Points on a hilly landscape, in no order, each with its height.
From any point a climber steps to the highest of the 2 points nearest to it. It stops when none of these is higher. Distance is the straight distance between rows; heights are no part of it.
zitu h=43.6: -3  -34  90  -57  89  25  -124  -13  -268  256  -152  18  56  61  50  15  88  122  172  -14  -283  -308  212  -118  -325  -9  81
pazi h=25.1: 58  11  301  53  201  346  -107  78  8  49  -83  94  195  -152  234  -358  370  10  45  451  41  150  446  -281  -222  133  -179
setip h=26.5: 235  -201  -288  267  -68  -69  43  240  54  -296  80  -101  -130  -4  3  -1  196  -2  -504  269  154  321  233  152  211  217  -192
Vadul h=32.6: -34  -201  252  83  85  -98  262  -251  143  -248  -359  374  49  -109  -352  -16  -112  72  -364  -416  -161  158  -156  -62  -47  -59  -142
Dat h=49.3: 148  -127  100  -321  -186  -44  108  -144  -62  -11  -77  -58  -122  -124  26  -111  -173  -264  -16  -384  -212  -5  -232  332  -252  -159  -243
mogis h=44.1: -127  -19  -249  375  64  125  72  246  253  -198  -19  172  130  93  -115  206  -267  81  -213  78  174  -199  -202  106  49  116  70
Tal h=47.8: -82  141  235  -124  -65  328  -17  -116  -239  76  -328  -379  546  90  342  -225  -321  -221  -10  158  74  -176  294  317  -267  115  -6
lir h=54.9: 83  -316  137  -168  258  19  -100  120  301  -172  -2  426  92  -488  93  -230  175  -18  65  -272  -275  -177  -50  -12  -160  -173  -287
Vuvum h=59.1: -183  -85  120  19  -198  404  187  -80  122  -91  -150  -76  141  -144  -243  -245  -142  -268  -124  -126  97  14  -53  -14  -323  183  -459
nuniv h=43.7: 32  -34  -106  -6  204  -4  -46  42  -114  387  136  -107  -269  110  -4  168  160  38  131  8  -235  156  199  -128  -41  197  248
tutud h=10.2: -386  50  -184  156  -378  -254  100  112  175  -121  -74  114  -91  436  -58  378  -68  212  -243  224  290  199  -187  -14  215  -262  -74
Gevom h=56.5: -324  157  77  363  -157  -267  30  -189  72  -84  -108  287  65  153  -94  125  -275  331  111  -186  252  -307  -107  -439  436  -179  303
gaka h=43.5: -31  157  124  -301  -148  309  -114  208  185  -50  -46  53  49  43  -153  174  -79  -151  187  68  91  -121  -153  12  -268  -280  -213
meli h=28.0: -181  -46  13  -219  651  -151  -195  90  246  146  156  150  -251  -71  -52  168  32  337  125  -298  -321  326  -133  -358  60  108  132
ber h=33.0: 191  203  86  17  -300  -64  47  -226  68  -88  339  -30  -56  -146  -266  167  282  -390  246  -5  216  -292  -229  178  -145  -97  177
Gar h=27.4: 45  -207  -32  -106  -51  67  -65  93  -195  60  0  125  -295  173  -54  207  263  -8  -104  151  -95  571  87  148  -139  43  47
muv h=24.6: 24  -159  -288  -65  -127  -68  -235  64  213  -4  231  380  -170  -165  -191  244  520  109  304  231  -141  -123  100  145  -134  -43  -48
Dudez h=25.3: 177  -228  -365  149  -85  7  -88  322  165  -262  0  -37  -143  28  -77  28  182  182  -323  813  93  200  243  9  328  395  -52
Vuke h=29.1: -72  -365  -235  93  -50  -335  206  -27  41  -195  -185  335  78  -166  224  113  343  99  -388  107  92  246  149  208  -141  148  187
kubis h=35.5: -83  125  -145  135  231  -132  -423  177  -7  -64  60  -91  288  303  426  66  -83  270  -24  113  153  53  -272  65  440  -63  61
Pagom h=29.0: -80  -105  152  -322  331  -101  -97  -55  59  24  -21  322  -347  -180  162  62  86  317  93  -389  -240  213  -288  -185  109  -171  -2
vel h=38.5: -271  188  14  148  93  48  67  321  188  156  112  114  103  -10  42  -48  -244  218  218  83  -32  -304  45  -541  28  -40  -81
zake h=26.2: -60  76  22  -108  459  -211  -495  166  189  169  132  34  -55  62  -86  261  -235  436  48  -332  -231  -176  -291  -186  233  -13  87
Vir h=37.6: 409  -56  187  -130  37  -369  -25  -268  59  -261  128  51  57  -266  131  -159  10  -267  -99  -459  -41  -73  -405  477  278  -297  -269
Bes h=28.4: -13  -86  -193  -81  -270  218  244  -139  -133  -2  -177  140  -294  71  87  141  171  -278  -41  150  -74  594  87  246  -273  71  41
pulu h=31.9: 172  366  173  171  248  144  -223  -39  -184  -106  24  -216  470  283  88  15  8  -201  100  296  352  -119  79  224  127  91  67
lum h=40.4: -166  256  18  172  -112  102  -15  126  83  11  59  -5  296  141  -83  0  -113  18  112  250  208  -340  70  -306  55  -176  -36
rorup h=40.1: -12  -23  92  -309  -332  -144  -239  -430  -439  125  -76  -225  130  141  125  217  78  -213  189  29  95  23  23  385  -250  -274  111
rov h=39.6: -43  57  13  -317  -161  -115  0  -47  -92  325  -104  175  -163  -53  367  34  322  29  423  112  -250  106  20  -152  -382  -144  176
dolo h=23.3: 66  111  -60  216  50  183  58  201  -52  -5  17  -443  -20  165  -18  -188  -23  112  -513  665  223  -95  412  -213  277  396  -177
Suruk h=11.4: 158  257  -143  119  -155  138  -267  160  203  -56  89  116  -176  45  -100  140  171  -40  339  596  200  -111  -18  -225  194  124  -47
gegef h=46.3: -5  -127  -165  168  105  266  129  265  149  -200  -24  68  56  189  110  79  -150  60  -277  208  140  212  -98  331  0  122  -82
beto h=29.8: 68  297  69  71  -56  7  -93  -208  -381  23  164  -442  259  268  -44  150  -90  -338  -7  160  306  182  -23  264  136  7  39
dut h=6.7: 169  -117  -223  443  346  -246  1  55  -20  100  285  -65  -76  -60  -289  98  65  126  -222  -238  30  -66  115  105  332  99  142
Sebit h=44.3: -36  -260  -108  380  -120  -198  183  -402  -193  -61  -87  76  148  34  -153  80  63  -163  -288  -107  250  -135  223  22  -43  79  248
vefi h=38.6: -147  -237  -20  -315  -145  -99  -114  -168  -164  38  -246  32  -23  113  200  51  -51  365  -84  30  -170  -9  107  -85  109  -211  84
duku h=32.8: -212  127  -151  -267  -662  324  223  -40  215  34  -33  -183  -154  200  -65  16  -40  -138  -83  320  232  261  -97  -78  -161  -91  -287
vafi h=54.8: -48  -138  258  -6  36  355  -46  -161  -55  -308  -509  -73  458  -47  358  -234  -468  39  -132  -162  -86  55  41  374  179  51  98
ralod h=31.4: -123  -12  -119  -293  -582  398  190  8  105  -52  -134  -32  -105  23  164  -221  20  -333  138  414  145  304  -1  3  -198  107  -162
gide h=17.2: -242  -255  -377  -34  139  -106  -74  147  138  72  12  198  -133  -123  295  305  -36  443  -33  -120  -278  20  -143  -182  -65  309  467
tuzi h=21.1: 240  11  -101  104  79  -154  -50  237  -86  -3  344  -200  161  -25  -45  71  91  -251  363  -71  -68  -305  -174  421  -90  28  -22
Vutok h=39.4: -236  183  -13  180  300  122  -59  333  207  9  -77  42  6  263  204  102  -57  218  -197  158  200  314  -134  -187  207  305  133
zav h=47.0: -61  -74  -72  255  -41  -84  38  71  219  234  240  411  -157  -280  -421  32  269  117  275  122  -15  -210  266  -360  -129  43  30
zer h=52.2: 196  -89  339  -335  47  -63  -92  27  161  -241  36  150  18  -445  92  -401  165  176  200  -221  -396  -197  -145  154  134  -214  -274
Faz h=3.3: 323  80  -13  166  47  191  44  217  -134  87  210  -610  -182  112  -115  -101  -209  -338  -144  68  47  223  29  112  144  187  -180
fimak h=51.9: 61  -311  -2  -178  172  64  419  -1  91  -71  -30  -44  -88  -149  91  -234  -220  -295  -175  -411  -190  238  -254  315  -129  61  -283
fas h=42.3: -96  108  19  439  -52  26  30  64  211  -42  172  68  324  51  -322  22  -91  158  -153  52  276  -513  138  -189  103  -56  -151
volo h=33.9: 107  337  54  161  473  49  -372  225  -162  47  151  -204  334  342  266  172  -44  67  88  323  233  115  -39  206  402  63  69
gede h=34.8: -425  -5  -43  -106  81  -137  -197  314  231  2  -78  69  15  105  273  -104  8  667  -127  13  43  134  26  -718  226  -76  -6
kis h=8.0: 148  13  124  222  516  134  -70  215  26  165  26  -26  -26  -147  -614  -13  -45  208  -39  -135  -134  -25  260  -238  72  260  -24
kod h=18.8: 60  -281  41  56  237  16  314  -86  -80  128  -28  20  260  -215  192  -388  60  -100  84  -79  -235  -317  263  -141  -299  271  40
rimo h=16.6: 287  30  -78  91  162  219  79  315  142  21  28  -182  -36  -204  -249  -191  35  -176  79  95  -187  -143  190  195  -186  209  -116
Kavo h=45.2: 59  79  -263  46  66  -1  95  48  70  313  251  49  -342  -91  -235  54  252  -127  348  101  -112  -71  181  -239  -154  63  80
lus h=31.0: 251  152  245  -188  -292  44  -74  -228  -93  55  359  -163  -99  -234  -576  219  265  -348  148  -126  332  -226  -392  283  -481  -121  15
zovom h=16.5: -420  -109  -290  61  208  -242  -52  195  102  144  -116  -14  -144  202  443  197  -236  320  54  -65  -205  0  -223  -295  39  240  331
Maso h=5.0: 255  -20  30  231  313  191  -96  266  -133  -3  174  -523  36  27  -319  -28  -58  -61  -534  70  28  -102  159  401  222  119  -225
dimu h=19.7: 74  -95  -43  -30  77  57  40  2  -141  216  -118  -157  240  -130  521  -415  -128  36  41  166  -160  -319  238  -105  -147  235  -15
kerap h=9.8: 232  325  121  165  410  273  -271  460  141  107  55  8  -88  -85  -214  221  -2  -27  318  262  56  -30  31  -77  140  142  54
mur h=26.3: 22  -16  -139  -195  -47  -94  -217  -141  -97  118  172  13  -267  124  -48  261  438  -26  99  266  -52  261  27  88  67  -126  -97
Fisi h=39.9: 220  21  49  -51  -74  38  22  -247  -76  -10  -51  110  -15  0  -41  31  191  -308  117  -47  68  79  73  339  -258  -80  8
pomi h=24.1: 64  271  -213  -227  -230  185  -42  140  -191  25  57  -679  223  218  106  135  -219  -485  245  174  159  -14  -215  602  -118  194  -35
dit h=29.9: -62  -121  -241  -259  -621  199  340  -235  99  -148  -125  92  -125  -103  211  -17  221  -374  -141  324  224  447  90  205  -321  60  -101
musat h=47.7: 39  -115  -129  -212  -131  -38  373  -329  -205  100  -248  133  -107  -157  307  -73  -234  -237  195  -216  -292  -94  43  225  -260  12  288
mimef h=4.1: 346  268  28  139  111  280  -146  290  -251  19  38  -627  10  -19  -155  11  -169  -402  -338  360  94  -30  190  348  101  209  -235
zuf h=30.1: 86  -164  157  -197  429  -116  -59  -64  71  -92  -132  256  -44  -246  113  -14  -44  292  198  -434  -503  6  -353  -94  69  19  213
Por h=14.3: 243  184  -25  44  -69  0  -234  37  -234  124  210  -354  64  37  -179  110  226  -262  295  511  107  -12  74  122  106  173  -10
lavoz h=28.5: -73  142  -165  -138  -618  92  362  -340  146  -119  52  251  -259  -19  47  24  408  -365  -106  221  507  265  -75  78  -144  108  -39
fafi h=1.8: 78  25  69  304  86  -162  264  -115  -133  0  95  -277  -108  118  -571  15  -76  -158  -354  -302  35  225  -29  -36  6  104  -39
sume h=15.8: -410  -78  -253  206  30  -249  202  23  39  -30  -96  126  22  174  182  272  -234  275  -139  -94  11  -69  -136  -273  287  198  456
luva h=42.0: -169  -192  -367  195  -153  159  46  254  133  -156  -199  331  10  96  32  181  -254  343  -34  134  -39  -414  32  -71  -66  43  239
gofi h=13.7: -264  118  7  94  174  -238  71  -8  -99  182  -55  -118  -177  299  -72  56  -101  144  -228  -245  59  362  -110  -504  177  -60  183
rak h=15.5: 268  23  -58  50  -34  94  -74  205  -213  105  161  -337  -103  60  -266  -47  172  -151  -12  318  -215  -167  262  256  -166  240  -43
Potan h=44.4: 45  -91  -2  405  19  -219  -246  -43  8  -24  89  57  316  5  -64  -166  -2  260  -188  73  147  -336  249  -191  221  -76  -18
Rem h=42.8: -84  64  95  -79  322  408  181  229  -99  83  -277  -143  116  263  536  -179  -224  -32  -227  155  -22  418  117  35  -70  189  -43
pedub h=22.5: 170  201  -151  -125  -95  -122  -170  215  -174  -85  400  -440  107  9  23  -3  -29  -433  264  128  155  -97  -411  573  -118  76  -176
fune h=27.1: -72  295  133  -65  -304  9  224  -369  138  -121  148  391  -188  -33  185  -13  354  -331  119  63  396  243  -100  -101  -97  -101  -41
Liso h=48.6: -70  -31  27  203  76  -225  -81  -80  179  193  110  333  139  -165  -447  -5  176  386  28  -48  30  -344  291  -409  -6  67  42
sili h=38.0: -293  34  -234  161  164  -35  -132  493  339  -163  95  15  139  221  370  175  -301  403  -286  250  206  240  -279  -136  368  122  -48
sorep h=25.4: 67  -201  -412  -162  -71  -241  -277  43  73  224  201  216  -378  -16  -233  253  551  203  110  267  -208  170  223  -37  -66  42  19
likim h=42.2: 75  65  127  -113  333  -78  87  -124  -409  365  -13  -160  -239  138  53  22  196  -105  322  -136  -213  294  124  -180  -180  50  323
Fina h=37.5: 38  373  141  145  -336  127  226  -135  -42  -158  226  -220  182  11  -506  -6  -249  -211  112  -210  469  -505  -308  -200  -127  -118  -153
meve h=53.7: -291  172  58  -12  -537  -197  115  -291  -36  -90  -188  59  57  141  -97  70  -264  283  -27  -120  58  -281  57  -207  303  -212  312
pote h=26.6: -139  349  287  211  -35  479  44  274  79  79  -102  113  90  -6  110  -215  40  -27  150  444  232  120  403  -369  -96  165  -168
noz h=17.8: 136  -102  49  293  267  160  138  177  78  -5  65  -84  371  -276  -32  -347  15  -192  0  47  -21  -370  303  -75  -152  242  -175
boma h=49.7: -26  -134  218  -147  27  225  -24  -152  206  -162  -247  524  -89  -95  95  53  71  18  230  -81  -109  43  -101  16  -488  -235  -32
pem h=34.3: -196  -21  -163  -190  -395  164  154  -204  -48  144  -95  -111  -143  283  -184  14  -115  -116  -228  75  112  171  1  31  -243  -117  -98
fabur h=59.0: -351  241  230  248  60  -91  103  -158  136  -117  -209  279  123  24  -33  -216  -295  262  134  -286  87  -169  -238  -639  199  -151  59
Mobuf h=39.5: -94  147  142  -284  -90  142  4  206  -21  281  -194  60  -148  106  171  -132  149  -112  519  252  -152  170  222  -180  -419  -65  -18
zetuz h=58.8: -122  -35  266  -58  52  463  54  -39  58  -325  -509  45  386  -21  287  -251  -460  -44  -121  -109  52  327  -50  41  -119  69  -203
rali h=11.5: -103  241  -38  39  68  -134  -220  182  128  158  231  135  -452  165  -233  498  148  191  299  -31  74  256  -241  -72  286  -185  177
Gafel h=18.7: 0  -23  -321  129  313  131  235  288  111  96  -69  224  -16  -56  377  26  -204  4  186  -75  -234  -275  19  48  -208  257  206
pupu h=13.3: 127  268  166  149  -174  86  -258  135  -67  8  339  -249  80  -76  -282  -77  405  -207  239  397  221  -289  279  -218  113  134  -28
keva h=32.4: -97  90  99  -23  427  33  50  202  31  18  -62  -45  109  140  241  -254  -227  221  -120  -312  -154  159  -148  -376  125  24  -6
Vufos h=24.3: 15  -28  -141  71  48  216  20  361  119  -159  -153  -105  -44  178  93  -128  60  205  -571  810  83  141  388  -16  216  324  -172
zoze h=46.4: 92  -82  122  -192  -84  37  -209  87  104  -120  -7  24  -66  0  -223  129  -58  -142  -103  -166  -6  -107  -213  437  -135  -291  -215
vuva h=41.1: 102  -86  358  -397  -331  -178  -123  -499  -344  70  -53  -276  -42  50  220  -50  -14  140  -85  -337  -353  57  155  312  289  -198  169
vazu h=9.6: -183  52  -152  164  -276  -165  229  277  236  -190  19  17  -125  256  -253  74  46  140  -340  319  323  374  -20  -145  245  -89  -96
disat h=33.1: 219  121  256  -44  -237  -220  -442  -210  -104  -228  112  -12  280  -15  162  186  15  -75  260  -86  113  -480  -204  505  244  -417  207
Dabo h=21.0: 24  -250  -244  -160  -124  -86  -204  2  -42  -28  -33  -2  248  -119  413  -295  112  57  85  363  -195  -431  185  183  -118  62  -166
vabe h=45.1: -67  135  58  -106  195  337  136  78  -155  113  -167  -320  340  159  339  -130  -148  -237  108  104  -64  139  187  107  -232  46  -101
Dasar h=53.2: -299  -42  173  -55  -362  -147  -46  -151  66  -10  -151  185  9  41  -175  -75  -234  478  -48  -84  17  -505  181  -383  110  -259  5
gogav h=5.9: 255  -97  -342  403  103  -100  -178  282  -1  -10  372  -219  24  7  -308  28  16  -4  -399  3  149  -182  140  209  207  173  -211
Gif h=35.1: 108  363  177  103  -359  218  287  -302  37  -74  223  -46  47  -68  -479  197  31  -430  348  -91  380  -411  -308  11  -259  54  131
Daso h=17.9: -57  -323  -275  -20  283  -20  99  202  113  271  -57  318  -222  -284  199  20  -70  177  191  -56  -273  -176  113  -109  -189  296  290
sep h=41.2: -46  356  218  -116  -52  264  50  55  -8  94  -24  55  54  85  -8  27  159  -169  391  220  85  89  42  -113  -353  -161  -122
rigo h=50.6: -173  -122  174  34  -20  -255  -99  -58  78  50  -53  297  -80  -232  -533  -32  -50  348  -221  -300  -61  -383  126  -354  36  -175  -20
peri h=25.2: -104  98  -213  19  238  -376  -254  188  13  245  316  -156  -29  68  -117  151  -292  232  47  -174  -56  -218  -235  -185  431  -53  3
sanuv h=40.2: -114  -130  -121  -23  -64  25  -61  167  49  -26  -74  66  45  175  241  49  -247  233  13  47  -94  -121  -27  -46  60  -125  107
ruge h=27.0: -34  -52  162  -282  628  24  -604  244  137  237  45  -50  -55  0  -76  202  8  475  138  -156  -276  94  -163  -256  -2  83  140
gama h=31.1: 193  175  376  -62  -225  -231  -348  -337  -54  -120  19  177  129  -80  -120  172  102  133  240  -221  13  -337  -69  140  138  -475  107
tivap h=14.4: -48  10  -87  19  139  -404  159  -237  -174  70  151  -50  -45  230  267  -103  -40  53  -83  -250  -66  258  -39  -275  288  -67  83
meda h=39.0: -4  -5  153  -351  -315  -149  112  -303  -149  -78  44  -304  -156  -110  169  -257  -212  104  -44  -305  -246  -145  -87  197  357  -283  64
Ragam h=15.1: -141  -108  -302  237  55  -262  184  -54  -87  121  127  -99  67  196  318  -60  -189  135  -91  -145  66  -36  38  -268  330  132  257
sonil h=13.1: -113  245  68  35  187  53  229  105  81  155  -75  6  -230  177  -256  33  -38  103  58  -133  -60  342  -148  -500  59  -114  -110
vukep h=28.3: 5  135  -26  63  -175  -9  131  -269  -131  40  205  -271  192  133  31  -83  -30  -285  -33  -91  236  263  -23  19  132  -217  -133
komus h=31.2: 72  -22  128  -50  517  18  -190  134  -57  63  -164  70  47  5  202  -107  -189  147  209  -263  -253  17  -150  -125  -35  71  61
tekas h=41.0: -115  119  64  -1  295  175  13  285  -5  82  -132  64  39  310  506  -13  -54  50  -62  62  108  557  -166  -192  11  44  63
mavi h=25.5: 99  104  -135  -239  -266  279  -56  -29  -236  52  -142  -386  133  138  -146  134  -231  -350  84  191  99  -94  -60  558  -269  -13  2
Fakil h=49.9: -93  -188  -259  -117  -64  -118  285  -183  -104  141  -53  214  -173  -69  377  -79  67  -61  -55  -114  -197  71  58  89  -112  78  144
Fiv h=39.8: 13  44  26  189  -262  97  99  -136  97  -59  191  -147  370  -30  -453  -81  -193  -168  -119  16  316  -638  -103  2  -28  8  -165
butid h=63.1: -117  74  147  -79  27  435  195  -14  58  -143  -284  -217  300  -32  -11  -316  -281  -343  -4  -145  217  371  -118  213  -191  101  -370
tivud h=25.6: -8  89  42  61  -87  -44  306  -12  142  74  219  1  -122  -125  85  -191  281  -209  158  8  87  218  18  -287  34  -36  -277
tet h=25.8: -51  184  377  22  -37  33  186  -217  238  -68  74  288  -329  -197  23  -218  574  -286  151  23  153  364  -28  -354  -149  -32  -271
pezi h=38.3: 65  -184  -19  -298  -192  25  -228  -283  -239  -49  -215  88  79  70  183  226  29  -108  68  62  -129  57  -19  565  -393  -125  32
dubuf h=47.4: -72  50  237  -254  91  132  65  38  -24  116  -274  221  -165  -103  63  122  -186  81  290  -97  -287  84  -79  -126  -330  -182  156
ser h=46.1: 111  -198  41  170  6  -310  -163  -295  -70  -72  15  234  163  -266  67  -13  195  -18  -18  -160  36  -390  89  187  82  -197  81
bir h=44.0: -56  65  58  315  8  -108  -152  -415  -225  20  -177  203  303  35  93  59  232  -88  163  15  178  -238  165  21  106  -74  243
Niloz h=39.7: 260  -89  124  -26  -41  -254  104  -599  -85  -261  -9  103  -79  -262  -44  -103  82  -276  -166  -466  64  5  -314  435  78  -136  13
kitif h=29.4: -45  15  255  99  140  -312  -363  -182  24  -110  13  177  49  -5  -285  247  91  195  79  -270  51  -73  -102  36  225  -395  -10
nuvet h=27.8: 164  -327  -197  239  28  -12  46  104  -39  -256  -106  67  183  -11  27  77  273  66  -433  326  193  302  352  115  4  352  143
Vepa h=7.4: 271  -116  -132  338  580  33  33  172  114  -7  207  -29  -78  -220  -357  17  117  86  -93  -209  -118  193  2  -2  183  332  -42
tiro h=33.7: -310  -46  44  -194  97  65  100  304  97  63  94  9  -79  163  165  -275  -17  328  -276  -12  -33  227  -33  -520  105  -85  -111
lud h=36.8: -199  -91  -476  31  171  -173  -221  145  187  -157  134  61  6  283  502  249  56  337  -131  218  205  124  -358  -24  417  91  168
Bika h=54.7: 225  -156  -41  -123  94  56  272  35  179  -140  79  111  -22  -368  276  -250  87  -416  120  -194  -59  191  -262  352  -184  -41  -235
nat h=46.2: -69  -166  -21  366  122  -308  -46  -145  -152  28  -42  194  257  107  -143  137  69  225  -83  -175  162  -229  234  -106  125  68  276
kamam h=12.3: 21  238  55  133  177  120  57  276  167  40  160  7  -446  100  -436  243  -1  59  197  -48  10  240  -249  -132  195  -155  44
gof h=36.6: -145  137  84  -18  -357  -115  16  -271  82  -125  26  -249  28  41  -51  -133  -417  45  -263  -379  23  -164  -160  150  195  -270  -81
Viti h=19.8: 195  126  -194  117  314  -49  117  343  -106  103  54  32  78  -35  133  8  -102  -102  290  -39  -93  -325  -149  364  -147  236  210
geleb h=12.4: 135  254  -47  142  -377  -40  -326  -74  63  -26  317  57  -234  -150  -381  7  479  -217  268  610  269  -47  203  -333  118  87  -80
Dileb h=35.9: -327  -23  -143  53  0  -199  -118  223  340  2  38  317  221  -73  404  -171  -50  492  -93  177  24  -123  135  -535  303  -22  23
liru h=37.2: -266  -16  -366  148  223  -111  101  349  447  99  171  195  153  -124  102  -88  -60  439  54  67  -21  -345  69  -617  140  161  -94
zose h=63.8: 211  -105  131  252  440  -261  191  -211  -207  -166  -217  180  351  -142  -42  -236  -23  70  56  -424  -240  -65  -74  -332  189  20  -13
sev h=34.4: 73  -177  136  27  -126  -160  143  -215  86  -253  -69  -38  -27  -69  -272  -79  -197  -69  -480  -417  50  113  -104  152  74  -234  -184
dip h=40.8: -89  -55  -122  -324  -35  -127  65  -231  -364  419  -171  -31  -189  3  274  89  142  52  226  6  -267  144  200  -111  -367  -32  428
nebov h=22.2: -98  -250  -271  -135  -140  -233  -130  67  102  40  210  135  -61  -158  210  -248  108  231  -14  48  -182  -422  129  9  -43  -144  -264
kosog h=31.3: -13  -341  48  69  199  -104  215  -50  14  -126  -113  364  -170  -151  -121  -83  59  187  -186  -392  -223  192  34  -119  -112  56  110
Gako h=70.5: 148  -12  205  -30  347  -74  -20  -74  -15  -52  67  -106  196  -88  71  -308  141  -123  10  -275  -15  34  -68  -46  28  -130  -232
sos h=30.3: 23  -539  -78  -12  5  -191  -30  -21  2  -133  -200  378  -56  -127  109  61  190  303  -329  -175  -277  192  195  -32  -296  86  263
nadav h=42.1: 107  -153  -7  178  19  -206  228  -501  -231  -94  79  101  8  -30  -148  102  171  -348  -103  -322  128  72  56  243  -81  -37  142
Vov h=34.1: -16  -195  12  -161  -263  -256  60  -452  -246  74  -78  -16  -265  57  30  145  136  -92  -484  -265  -9  376  109  229  -88  -134  110
rebi h=45.5: 9  -46  194  -257  251  294  40  141  -226  148  -354  -61  13  30  114  -3  -53  55  236  -91  -344  33  41  118  -456  45  126
rasor h=28.2: -23  341  6  48  53  439  208  385  90  154  0  -189  -100  -52  132  -181  -65  -208  242  364  -32  22  104  -236  -29  218  -143
Repa h=35.4: 274  -5  181  -67  5  -347  -267  -219  -27  -255  98  166  49  -305  65  131  133  -242  200  -361  -94  -289  -359  580  189  -351  86
ripit h=49.1: 170  -105  224  -72  -93  -125  -256  -170  81  -355  69  90  78  -300  192  -210  182  158  -15  -227  -150  -354  17  265  267  -331  -19
Pame h=61.6: -59  -17  79  192  198  -144  256  -199  9  -151  -260  302  33  -93  50  -178  -191  169  84  -357  -184  23  -137  -483  211  164  87
Reg h=8.8: 183  351  277  204  618  250  -84  401  63  93  46  -134  -12  -113  -534  34  -121  62  -28  56  -36  -281  127  -57  138  193  -66
kudil h=37.3: -205  -255  48  -248  -274  -43  60  -257  -245  131  -352  -93  -113  207  69  -44  -89  257  -337  -45  -76  155  321  -233  -121  -69  -25
nuv h=41.9: -40  23  150  -291  -144  -98  -179  -143  -448  249  -136  -266  67  208  -26  92  57  -40  181  181  -224  -85  130  87  -255  -86  25
vone h=29.7: -92  83  -77  -185  -249  353  310  239  121  56  24  -277  -159  68  200  -84  -203  -336  254  263  -45  180  38  47  -224  46  -186
rono h=43.4: -18  12  372  -265  -443  -71  118  -634  -269  -64  -250  -98  -4  -94  25  57  -136  14  95  -326  -238  -54  40  236  148  -113  404
nes h=51.2: -79  31  263  -2  -159  278  -124  -215  -170  -220  -434  -294  565  -51  214  -301  -409  -155  -167  -64  185  -161  72  351  23  -43  -100
vodi h=8.9: -189  -337  -310  -145  -266  -139  268  292  178  -168  -91  97  11  222  -232  80  -44  157  -553  339  62  312  11  -8  -58  -123  -224
Nama h=10.6: 285  329  -11  237  87  192  -607  360  129  0  110  -30  -300  -188  -161  367  25  -97  446  465  133  -60  158  -212  295  188  105
neb h=66.8: 248  -193  314  -36  307  -109  79  -253  -135  -256  -122  -58  304  -180  33  -374  -83  25  -110  -470  -324  92  -77  -16  200  -15  -175
muro h=26.9: 119  7  -64  128  -98  -227  88  -250  -106  22  273  -108  -51  -20  194  -51  392  -321  -166  -24  232  265  150  -43  186  -96  -151
Tib h=24.2: -17  160  -313  -156  -68  -336  -196  155  188  140  282  -64  -150  118  -176  257  -405  360  196  -97  -127  -480  -297  18  434  -157  126
bulif h=52.0: -62  -157  65  -212  12  259  86  135  276  -90  -91  438  -188  -335  -23  -68  274  28  197  -1  -203  -150  22  173  -333  -215  -191
teper h=45.6: 33  -85  244  -407  -110  -88  87  -340  -272  -18  -425  13  -113  -82  140  -146  -282  -46  225  -447  -436  -39  -4  230  -36  -49  460
gili h=27.2: 138  21  77  -387  -424  423  -144  -42  -113  134  4  -368  -64  -78  -434  219  -102  -378  68  232  29  50  -219  544  -493  90  -74
Veg h=1.2: 59  -74  114  194  -155  166  186  56  -126  -11  -96  -282  -226  121  -446  21  -139  -69  -451  -53  70  406  246  -54  -12  227  22
lakem h=49.2: 28  -114  -143  -97  -1  236  237  171  186  -139  -108  38  -58  68  363  -175  -397  -137  -217  -149  42  218  -199  286  -48  -16  -230
nizi h=28.9: 335  -2  131  -98  -277  255  -121  11  -123  -35  208  -263  -153  -192  -474  259  58  -443  -25  37  161  60  -173  386  -267  -40  -152
Lozo h=2.5: 266  1  42  254  -38  -59  122  -138  -386  116  310  -690  -5  204  -419  -16  -100  -332  -208  -128  54  140  94  107  106  135  -16
fufam h=23.4: -94  -11  -209  -248  -339  -77  -94  104  161  84  213  133  -182  -87  -7  4  409  126  131  310  -16  -272  -15  47  -197  -261  -280
dutom h=10.8: -202  171  -168  52  -158  -195  -222  7  86  -75  17  252  -198  347  -51  505  3  205  123  140  312  98  -295  -166  277  -265  224
ludi h=52.1: 104  -160  -281  97  26  -11  361  -17  133  -5  252  138  -212  -204  425  -187  95  -322  92  -66  -27  123  -26  171  -124  197  -56
Sido h=35.8: -134  -122  128  -331  -137  -32  76  -303  -137  172  -127  -182  -154  104  -150  -70  -70  31  -275  -255  1  245  6  -35  -205  -237  -79

Where does a climber stop that starts at each point below?
rov: Gako
volo: butid
Veg: Bika
Viti: nat
kamam: nat
Lozo: Bika
ruge: nat
pezi: lir

Two climbers start at each pair of points below. Name the first point that both come to, or write none.
fune and muro: none
Suruk and vazu: none
nebov and tivud: none

Call two points neighbours if one is among the 2 nearest of the other. Go from one point of each pair to the other, from neighbour to neighbour, staying as high as possible. Name the lowest point that can't be avoided.
nat and Gako: Vov
Gako and Bika: Mobuf
lir and nat: bir
